The views of a scene show one set of named points, each view turned or mirrored, and shifted as a whole, with a little noise and some points left out.

Scene 1
View 1
Gabuk: [  0   0  -3  -3  -3   9  -3   2   7  15  15  -2 -12  -1 -11 -15  -4 -26
  -3   7   9  -4 -28   2   7  -8   0   9  -5   1 -20  -7  -4  -4  -2   3
 -10  12 -12  11  -8  -4   2   9  -5  -7   0 -19   4   2  -2  -9   5 -18
  -7  -4  -1]
zere: [ 15  10   4  16   7   9   0   6  -9  11  13  -5  -1  -8   1 -14  -8 -14
  16   2  10   0 -19 -12  -2  -5  10  17  -8   8  -5 -10  -3 -33  -4  18
 -15  -5 -11   4 -17  -5   8   9  -1 -29   8 -14   3 -10   1  -7  -5 -15
  -5   1  -5]
defi: [ 15   6   1  11   5  10   2   8  -5  10  20  -6   1   0   1 -18  -6 -24
  15   9   9   5 -27  -8  -5  -2  14  17 -10   5 -12  -4  -3 -33  -9  18
  -8   1 -13  -5 -22  -2  10  20   4 -27   2 -13   9  -7  -6  -5  -5 -21
 -10   5  -4]
gutot: [ 14  11   1   1   1   4  -2   6 -13  32   9  -9  -2 -20   9  -8 -10  -9
  18   7   8 -12 -22 -18  -6  -9  -4  -2 -20  16  -5 -15   1 -27  -2   6
 -24   5  -7  19 -15  -7   0  -2  -2 -20  15 -17 -12  -3  11 -20  10 -18
   7   5 -14]
kevab: [  9   8   1   8   0   8  -4   7  -4   7  16  -2  -2 -11  -4 -14  -3 -16
   9   5   8  -2 -19  -5  -8  -8   1  17  -7   3 -12 -12  -4 -21  -3  17
  -6   1 -14   1 -18   1   2  10  -5 -21   1 -12  10 -12  -2  -7  -1 -15
  -4  -4  -3]
Div: [ 18   7  -3  12   1  20   3  18  -8   7  28 -11   6   2   5 -25   9 -31
  19  17  17   6 -33  -6 -13   5  20  17 -18   2 -11  -6  -5 -34 -13  22
  -7   0 -16 -14 -30   2  11  22  10 -40  -3 -14  13 -16 -10  -7  -4 -20
 -11  -2   2]
roru: [ 21   5   2  -8   7  -8   2   3 -14  35  13  -2   6  -3  -1 -10 -12 -16
  24   2   0  -1 -31 -17  -3  -5  10   3 -13  11 -10  -7   7 -32  -8   9
 -14   7 -10   1 -22  -8  23  13  -4 -26   7 -10  -3  -2 -11 -15   7 -32
  -4  22 -20]
fir: [ -6   7  -4   0 -16   9 -12   9  -1  14  14  -8 -15 -28   1  -5   3 -16
   8  15  16 -18 -15   2 -14 -12 -20   5 -15   4 -19 -18  -5 -10  -2   4
  -7  15 -14  15 -23  11 -17  -3 -11  -7 -10 -13   0 -16  10 -12  10 -15
  -1 -19  -3]
zama: [  2   2  -1   9   3   6   1   2   1   5  15   2  -8   0 -11 -17 -11 -19
  -2   2   9   0 -21  -3   7 -12   8  19   3   0 -17  -7  -7 -13  -3  11
 -12   1 -13   7  -7  -3   4  13  -5 -11   4 -17   7  -4  -2  -9  -1 -12
  -7  -1   0]
bub: [ 13   9  -1  19   1  21   1  11  -4  -1  18  -8  -6 -15   5 -17   0 -16
   7   9  14  -2 -18  -6  -8  -5   5  19 -11   6  -9 -14  -8 -26  -5  18
 -11  -6 -11   5 -17   4  -6   8   0 -24   4 -18   7 -13   5  -9  -8  -7
  -2 -10   4]
bubol: [  6  -1   4  -8   7  -6   2  -6  -2  31   2   5 -10  -5 -10  -7 -20 -11
   6  -5  -1  -8 -26 -12  10 -13   3   3  -3  11 -12  -7   1 -13   2  -1
 -21   8  -6  17   0 -13  14   0 -11  -5  15 -14 -10   9   2 -15  10 -21
  -1  18 -13]
kogel: [ 13   9   4   7   9   0   1  -1  -7   5  15   1   2  -2  -6 -12  -7 -14
  16   1   3   6 -21 -11  -4  -6  16  23   2   0 -15  -4   3 -31  -9  19
   0  -5 -16  -8 -21   0  12  20  -4 -23  -3 -10  10 -18 -11  -4 -10 -19
 -12   6  -6]
zenor: [  1  11  -1  11   0  11  -6   2  -5   8   7  -6 -10 -25   3  -6 -10  -2
   7   2  11 -11  -5  -5  -4 -16 -10  14  -6  11  -7 -18  -4 -18   4  11
 -15  -1  -9  14  -9  -2  -9  -4 -11 -10   8 -12  -2 -18  13 -14   1  -5
   8 -11  -3]
Sope: [-12  -9  -6  -8  -5  10   2  -5  16  21  12   3 -25   9 -23 -18 -12 -34
 -21   1   3  -5 -35   7  19 -16   1  10   4   3 -28  -1  -7  14   5  -5
 -18  16 -12  22   9  -8   6   7  -8   8  10 -24   3  21   3  -9  14 -15
  -8   2   0]
Voz: [ -2   4   2  -1  -3   2  -7   2  -3  16   9  -1 -10 -19  -1  -7  -8  -9
   9   5   8 -12 -17  -4  -1 -10 -10   8  -7   8 -13 -16  -3 -13   1   6
 -13   8  -9  13  -9  -1  -2  -2 -14  -7   4 -13  -4 -10   7 -14   4 -16
  -1  -6  -4]
zoti: [  3   2   0  11   2  16   4   1   5   7  15  -1 -13   1  -9 -20  -8 -22
  -2   6   5   1 -24   0   7  -7   8  19   0   4 -14  -5  -9 -13  -1  11
 -14   0 -10   6  -6  -5   6  13  -2 -12   7 -21   9   1  -2  -5   1 -12
  -7  -1   1]
dode: [ 21   8   3  10  16   3   9   2 -16  28   3  -1   2  -8   4 -10 -19  -8
  14  -5   2  -1 -25 -26   5  -6  13   4 -15  17   0  -9   4 -34  -2  10
 -28  -4  -1  11  -4 -16  19   2   1 -26  27 -19  -8   5   5 -16   0 -19
   5  22 -15]
tuf: [ 11   8   5  14  10  10   1   1 -11  18   2 -10  -6 -24   7  -6 -20   1
   9  -4   7  -8 -19 -20   3 -14  -2   5 -11  16   0 -16  -4 -25   4   9
 -29  -2   0  22  -3 -10   0  -9  -7 -16  25 -21 -15   1  20 -19   3 -11
  10   6  -9]
View 2
bub: [ -7   2  12 -19  -8  10 -29  -9   9  19   8   9   6   1 -14  -7  18  11
  32   4  17  -3   3  13   0  -5  -3 -20  -8   2 -13   6  11  23 -10   4
   7  -4  -3   5  23   4   6  29  -1  11   9  15   0   8   9  -6  -9   2
  -7  -8 -16]
zenor: [-18   2  -2 -21 -11  21 -23 -12  -2  10  10   7  20  -1 -11 -11   8   6
  13  19  15   3  -9   0  -3 -14 -13 -13 -13  -7  -5   7  18  23  -8  19
   6  -1  -2   1  13   8   4  22  -2   8  19  12  -3   8   5  -7  -2   2
  -5   6 -17]
bubol: [-13   1  -8 -15 -13  19 -22 -15  -9  32  -3   6  23   2   4 -17  -4   0
 -11   2   0 -16   4  14   1  -1   4   5 -22 -14 -12 -10   6  17   2  14
   2  -4 -18  -3  -7  11  -4  15 -19   2  26  10  -7   1  -3   1  -3 -10
  15  27 -10]
dode: [-12  14  -7 -11  -7  22 -25  -9 -11  37   0  12  22 -12 -12  -7   4  -6
   7 -15   1 -25   1  22  -8  -1   8  -6 -12 -18 -18  -8  15  24  -5  15
   5   0 -12  -8  -4   0  -4  13 -20  -1  15  26 -17  -2   3   3 -15 -14
  24   5 -12]
Div: [ -1   9  22 -26  -1  -3 -29   5  15  35  10  10  -8   1  -4  -7  22  16
  40 -27  28 -20  20  27  -4   1   4 -27 -15   3 -24   0  -3  24 -15  -8
   7  -2 -13   2  25   1   4  25  -2   5   9  15   1  11   7   3 -19   5
  -6 -11 -23]
fir: [-17  -5   0 -20 -13  16 -24  -4  13  12   8 -10  19  16  -1 -12   8  14
  23  15  25   3  -1   2   7 -19 -13 -23 -20   6  -5   6   5  18 -10  24
   2  -4  -7  -4   9  15   8  20   0   5  24  -4   9  27   0 -13   4  16
 -23  23 -23]
tuf: [-16  12 -11 -10 -14  28 -25 -16  -7  22   7   6  34  -6 -21  -8   7  -7
  14  10   2  -6 -12   9  -5 -11   2  -8 -13 -14  -8  -3  20  18  -3  27
   1  -3  -2 -10  -3   5  -3  15 -14   5  13  20 -13   8   0  -4  -4 -11
  16   5 -12]
gutot: [-16   8  -8 -13 -11  25 -24  -4   0  28   5   1  24  -2 -12  -9  10  -3
  19  -6  11 -13  -1  14   0 -11   1 -17 -17  -9 -15  -3  13  23  -8  26
   0  -3  -5 -14  -7   3  -1   9 -20  -1  13  12 -10  15   2  -1  -6  -3
   7  16 -21]
roru: [ -5  14   1 -21  -6  10 -21   2   1  47   0  10  10  -2   5 -11   4   1
   7 -31  10 -38  17  32  -3   0  13  -9 -26 -15 -23 -12  -3  25  -6   9
   2   0 -21  -9 -10   1  -8   9 -28  -7  19  21 -10   5  -1  10 -18  -8
  20  20 -18]
Gabuk: [ -9  -4   7 -21 -13  10 -24 -14   9  29  -1   2  10  10   7 -10   9  11
   8   6   7  -4   9  17   2   2   2  -1 -17   0 -11  -8  -7   8  -1   0
   4  -5 -19   7  11  12   4  25  -4  10  21   4   9  11  -2  -4  -1   1
  -6  22  -7]
Voz: [-14   1  -2 -21 -12  18 -21 -11   1  18   4   3  18   4   3 -13   5   9
   7   7  17  -5   0   7   1 -11 -11  -9 -19  -3  -6   1   8  19  -6  21
   6  -8 -10  -5   6  11   4  19  -9   4  23   7   0  12   3  -4  -1   5
  -4  21 -19]
kogel: [ -4   3  14 -28   2   3 -21  -5   3  30  12  24  -4  -5   3 -13  13  19
   4 -15  24 -20  14  16  -2   3 -11 -11 -13  -7 -14   7   3  30 -14  -1
  13  -3 -11   6  22   6   3  26  -8   2  17  18  -4  -3   5   3 -19   2
   5  -1 -20]
zoti: [ -7  -1  12 -18 -11   7 -28 -21   3  24   1   8   5   2  -1 -10   7  11
  10   8   5  -4   8  15  -2   6   3   0 -12  -2 -11  -5  -2  14  -2  -6
   8  -4 -15  14  22   8   4  28  -3  14  17  12   7  -2   2  -1  -6  -5
  -1   4  -5]
Sope: [-11 -11   4 -11 -24  14 -25 -27   4  30 -13  -4  17  16  14 -15  -1  12
  -1  20 -11   1   5  16   6   9  11  13 -20  -5  -6 -19 -15  -2  11  -3
   4 -10 -31  10   3  16   3  24   0  13  29  -1  14   5  -7  -5   7  -6
  -6  36   6]
zama: [ -9  -6  11 -21 -11   6 -24 -17   6  18   5  13   2   4   3 -14  12  17
   5  13  12   2   4   9   1   4  -8   0 -10  -2  -5   3   4  16  -3   1
  14  -5 -15  15  25  10   7  37   4  10  21   8   8   0   1  -4  -5   0
  -7   9  -9]
View 3
Gabuk: [ -1   5  -3  -1  -6   7  -5  -7 -19   4  -2   5   8  17 -15  -6  17   8
 -16 -10 -14  -2   8  -1   3   5  -3   9 -16  -7 -12   5   8   2  -4  24
 -12 -11   0 -14  -2   8  -3   7  23   7   8   8  10 -10  12   4 -41  -3
 -27  18   9]
Sope: [ -4   7 -18   4  -5  14   0  -2 -21   1  17  11  17  19 -12 -12  12  -1
  -9  -6 -23  -9   9  -2   2  10   2   6 -10   5 -19   8   3   4  10  24
 -27  -8   2 -18  -2   6 -12  19  24  18  15 -11   3  -8  -5   7 -60  -7
 -23  21  -5]
kogel: [ -4  -6   7  -3 -10   4 -13 -21 -11   3 -14  18 -11  21 -15  12  21   6
 -13 -13  -9   0  -7   5   8   2 -15  20 -23 -27  -5   4  -2   3  -8  22
   0   3   1  -3  13   2   4 -12  23  -4  -7  37   9   1  34   5 -20  -1
 -23   1  22]
zama: [ -6   1  -2  -2  -9   4 -10  -9 -15   4   4   8   5  19 -15   2  20   4
 -19 -10 -13   2   1   3   1   0  -5  11 -16 -11 -12   6   3   4   0  25
  -7   3  -1  -9   5   7  -1   2  20   1   3  13   5   1  16   9 -33  -8
 -24   7   9]
zoti: [ -7  -1  -4  -1  -7   2  -9 -11 -14   7   5   7   7  15 -18   6  19   5
 -15 -13 -11   4   1   6   2   1  -5  11 -16 -11  -8   4   3   5  -1  26
  -5   2   1 -16   4   3  -3   7  22   2   6   9   4  -1  13   8 -33 -15
 -25   5  13]
fir: [  2  12  10  -5  -5 -11   2   2 -20   3 -24 -14  14  21   0 -22  23  17
 -32 -11  -8   4  -4  -2   0 -10  12   5 -21  -1  -6 -10  20   5 -18  30
  -8 -19   6  -6  -9  24   0  -5  20   0   4  11  23 -15  14   0 -34  14
 -29  20  20]
bub: [ -5  -1   6  -5 -11  -9 -11 -11 -17  11  -9  -4   8  13 -11   3  23  15
 -27 -21  -5  12  -1   7   3  -7  -3   9 -18 -14  -1  -4  19   6  -9  27
   4   4   1  -6  -1  14   4  -1  18 -12  -2  21  13  -3  22   6 -14  -9
 -31   2  27]
kevab: [ -2  -1   8  -4  -7  -2  -9 -13 -15   7 -13   2   3  19 -11   2  24   9
 -21 -17 -11   5  -2   3   5  -3  -4  10 -20 -15  -2   1   9   5  -8  25
   2  -2   2  -8   2  10   2  -6  21  -2  -3  22  14  -5  23   3 -25  -3
 -29   7  20]
dode: [  7 -13  10  -3  -1   6 -14   3 -10   6 -17  35  -9   7  15   3  21   6
   6 -22 -17  11  -1   6  19  18 -13   7  -8 -19  -3  13  13  -1  -1   4
 -10  16  18  -5   7   3   0  16  17   0 -20  22  18   6   2  -2 -17 -11
 -19  -8   8]
zere: [ -1  -5   6  -7 -10   0 -14 -11 -14   9 -12  14  -6  13  -4  10  22  11
 -11 -23  -9  10  -4   4  11   2 -11  13 -19 -23  -1   2  13   1  -7  19
   2  10   7  -7   5   9   5   0  18  -8 -11  28  10   2  22   3 -12 -10
 -24  -5  19]
Voz: [  0   5  13  -3  -3  -5  -4  -2 -14  -1 -20   6  10  22   3 -12  24   8
 -19 -10 -14   6  -6   3   6  -1   2  11 -14  -4 -11  -3  15   5  -7  21
 -12  -4  11  -4   1  15   0  -1  20   4  -5  16  20  -8   5   1 -34   7
 -23  10  13]
bubol: [  4   0   5  -2   1   6  -3   3 -13  -5 -11  28   0  17   8 -11  16  -6
   1  -8 -24  -2   2  -2  13  16  -6   9 -10  -9 -16  10   5   4   5  11
 -23   3  15  -7   6   6  -7  12  20   8  -9  14  15  -4  -5   0 -39   1
 -19   7   1]
gutot: [ 10  -3  12  -1   1  -5 -10   9 -14   5 -29  16  -2  12  20  -8  23  11
  -6 -21 -14  12   0   1  15   8  -2   0 -15 -12  -2   3  21  -3 -12  11
 -12   2  16  -3  -3  14   4  10  18  -3 -18  18  25  -6   8  -6 -21   2
 -24   5  16]
zenor: [ -5   3  17  -5  -6 -17   3  -1 -12   3 -17   0  15  16   6  -9  26   4
 -26 -17 -11  13 -11   8   5 -11   7  10 -13  -7  -9  -5  21   9   0  24
  -1   8  11  -5   2  18  -1  -1  19  -4  -7  13  20  -6   5   3 -23   1
 -24  -1  20]
roru: [ 14  -7   2   1  -4  23 -20  -2 -16   2 -25  39 -25  16   7   1  15   6
  16 -16 -17  -4   7  -4  19  23 -24   7 -16 -23  -4  17   3  -8 -12   4
 -18  -7  10  -1   5   1   3  15  19   4 -14  31  14  -3  20  -2 -29   2
 -20  12  10]
defi: [  0  -4   3   0 -13   8 -17 -15 -17   7  -9  13 -11  19 -15  10  19  13
 -13 -19 -11   6   2   2  10   4 -15  11 -20 -22   1   7   4   2 -11  20
  -1   1   0  -4   4   5   7  -2  20  -2  -6  30   7  -1  33   5 -21 -10
 -26   6  22]
tuf: [  5  -7  13  -1  -2  -9  -7  13  -9   5 -18  17   8   4  20  -4  27   4
  -8 -22 -16  16  -1   9  13   4   2   3  -5  -8  -6   4  24   5  -1  13
 -11  18  21  -4   4  15   0  17  17  -5 -18  10  21  -4  -8  -2 -20  -8
 -21  -5   9]
View 4
Voz: [ 20  11   8  25  -1 -13  -3 -10 -34  -2  15 -10  11   5  17  -5  12 -20
 -20 -22  10 -23   6  22  25  17  -6  18  -7  25 -13   8   7  12  10 -14
 -11 -19  -3   4   7  -4  -8   7 -15 -15  24  19  -4  -6   7  -6   0 -22
  -3  11   5]
fir: [ 27   8  -7  30   2  -9  -1  -5 -42   3   9 -12  12   2  14   6   7 -15
 -13 -24  14 -20   9  35  19  13   2   8 -10  24   4  10   8  22  14  -8
 -12 -22  -4   9   5   8  -1  13 -21  -8  23  12  -3  -3  13 -12  -5 -29
  -3  12   1]
zoti: [ 11  11   5  17   1  -6  11 -12 -15   9  23   2   5  -5   6  -8   7 -12
  -3   9  11 -26   7   5  11  20 -14  20  -8  12 -20   9  -3  10  17  -3
 -22 -10  -3   2   1 -12 -13   5  -7 -23  17  13   1  -8   3   2   6 -26
   1   8   6]
Sope: [ 10  24  -6  27   1 -17   8  -1  10  -4  31 -22  12   7   4  -4   9 -23
 -27   6   0 -32  14   3  16  20 -21  28   8   9 -27  14   2  17   8  17
 -31 -21 -16  -2  12  -8 -14  10 -11 -39  11  25 -15   0   9  13  16 -20
  -5   5  15]
tuf: [  7   2   0  18   3 -14 -13 -23 -22   2  -2 -19   3   0  13 -10   3 -24
 -18 -15   4 -15  -8   7  20  19 -13  17  -6  17  -9  13  -2  -1   7 -19
  -9 -15  15 -16 -23 -14  -1  -8  -9 -15  29   7 -13   3  -9 -18  -1 -17
   8   5 -13]
kogel: [ 18   6   6  11  -4   2   4  -8 -23  17  12  21  -3 -14  12  -9  12 -11
  22   4  25 -19  -4  11   6  20 -14  19 -13  11 -31   2  -5   1  16 -27
  -2  -4  -7   6   2 -14  -8   1  -8 -19  21   9  10  -5   4   1  -2 -33
  11   9   9]
zere: [ 14   0   3  10   2   0   1 -19 -25  15   6   5   2 -12  11  -8   7 -11
  13   3  16 -19  -3   8  10  16 -11  14 -10  14 -16   5  -7   3  16 -22
  -8  -5   7  -1 -14 -15  -6  -4  -7 -11  24   1   2  -1   0  -9   0 -33
  10   6  -2]
zama: [ 15  10   3  18   0  -6   7 -11 -16   9  21   3   7  -4   9  -7   8 -13
  -1   1  13 -26   8   8  13  20 -15  21  -7  13 -23   6  -1  10  14  -9
 -17 -12  -6   4   3 -11 -11   6 -10 -23  19  14   2  -4   6   1   8 -29
   0   9   5]
zenor: [ 16   7  10  23   0 -11  -4 -18 -39   2   8  -6   8  -2  15  -9   6 -20
 -18 -20   9 -23   4  17  24  22  -3  15 -10  22  -5   6   3   8  11 -18
 -11 -15   7  -1  -7  -6  -4   5 -14  -8  28  10  -4  -4  -1 -13  -2 -21
   0  11  -7]
defi: [ 15   3  -2  13   0   5   7 -11 -17  19  13  11   0 -13   7  -4   6  -7
  23   9  21 -17  -1   9  -1  16 -13  17  -8  10 -21   6  -6  10  13 -14
 -10  -6  -2   3  -4 -11  -6   2  -9 -15  21   3  11   0   1  -3  -1 -34
   8   6   5]
gutot: [ 15   1 -12  20  -1  -7 -15  -9 -19   7  -3 -18   0  -4  13   1   1 -20
  -2 -11  10 -10 -10  19  13  14 -10  11  -7  10 -10  12  -5   6   4 -16
  -5 -17   8  -8 -20 -10   6  -5 -11 -11  26   9 -11   9  -2 -18  -8 -21
   9   4 -12]
kevab: [ 21   3   3  17   3  -1   1 -14 -31  14  13   5   2 -12  11  -5   7 -12
   5  -5  19 -21   4  16  11  16  -7  16 -11  21 -13   6  -1  11  15 -17
 -11  -9  -2   8   0  -7  -7   6 -13 -11  20   8   8  -7   5  -4  -2 -30
   2  11   2]
Div: [ 23  -5  -7   8   1  14  14 -10 -27  28   7  15   1 -19   3   2   8   0
  35  19  26 -16   1  13  -9  12  -6  10 -15  12 -11   7  -8  19  20 -12
 -10  -2   1  11  -7  -7  -3   6 -10  -9  21  -7  17   0   3  -6  -1 -42
   8   7   4]
bub: [ 21   1   7  17   5   3  11 -22 -37  16  11   4   7 -10   9  -6   6  -8
   2   4  16 -25   3  10  11  14  -4  11 -15  18  -5   8  -1  13  22 -15
 -12  -4   7   4  -7  -8  -7   4 -14  -6  24  -3   6 -10  -1 -10   1 -30
   0  11  -3]
Gabuk: [ 17  14  -7  22   1  -7   6  -5 -16   9  21  -9   8  -3   8   0   9 -15
  -6   3  12 -23  10  16  10  15 -11  19  -1  11 -19  10   0  17  12   3
 -17 -17 -11   3   6  -4 -10   8 -11 -26  16  12  -3  -1   9   4   7 -27
   2   8  11]
roru: [ 10   3 -20  12  -4  -2 -16   2  10  14   2  -3  -8  -9   5   1   3 -19
  24   8  22  -3 -15  14  -4  17 -23  11   0  -3 -35   8 -17   0   0 -15
   1 -16  -7  -8 -18 -14   6  -3  -5 -28  19   8  -9  23   0  -7  -5 -28
  22   3   3]

Which points are out of place in each view (at most two, in the order of its rows)? Write - if all are in place.
view 1 | roru
view 2 | zama
view 3 | -
view 4 | Voz
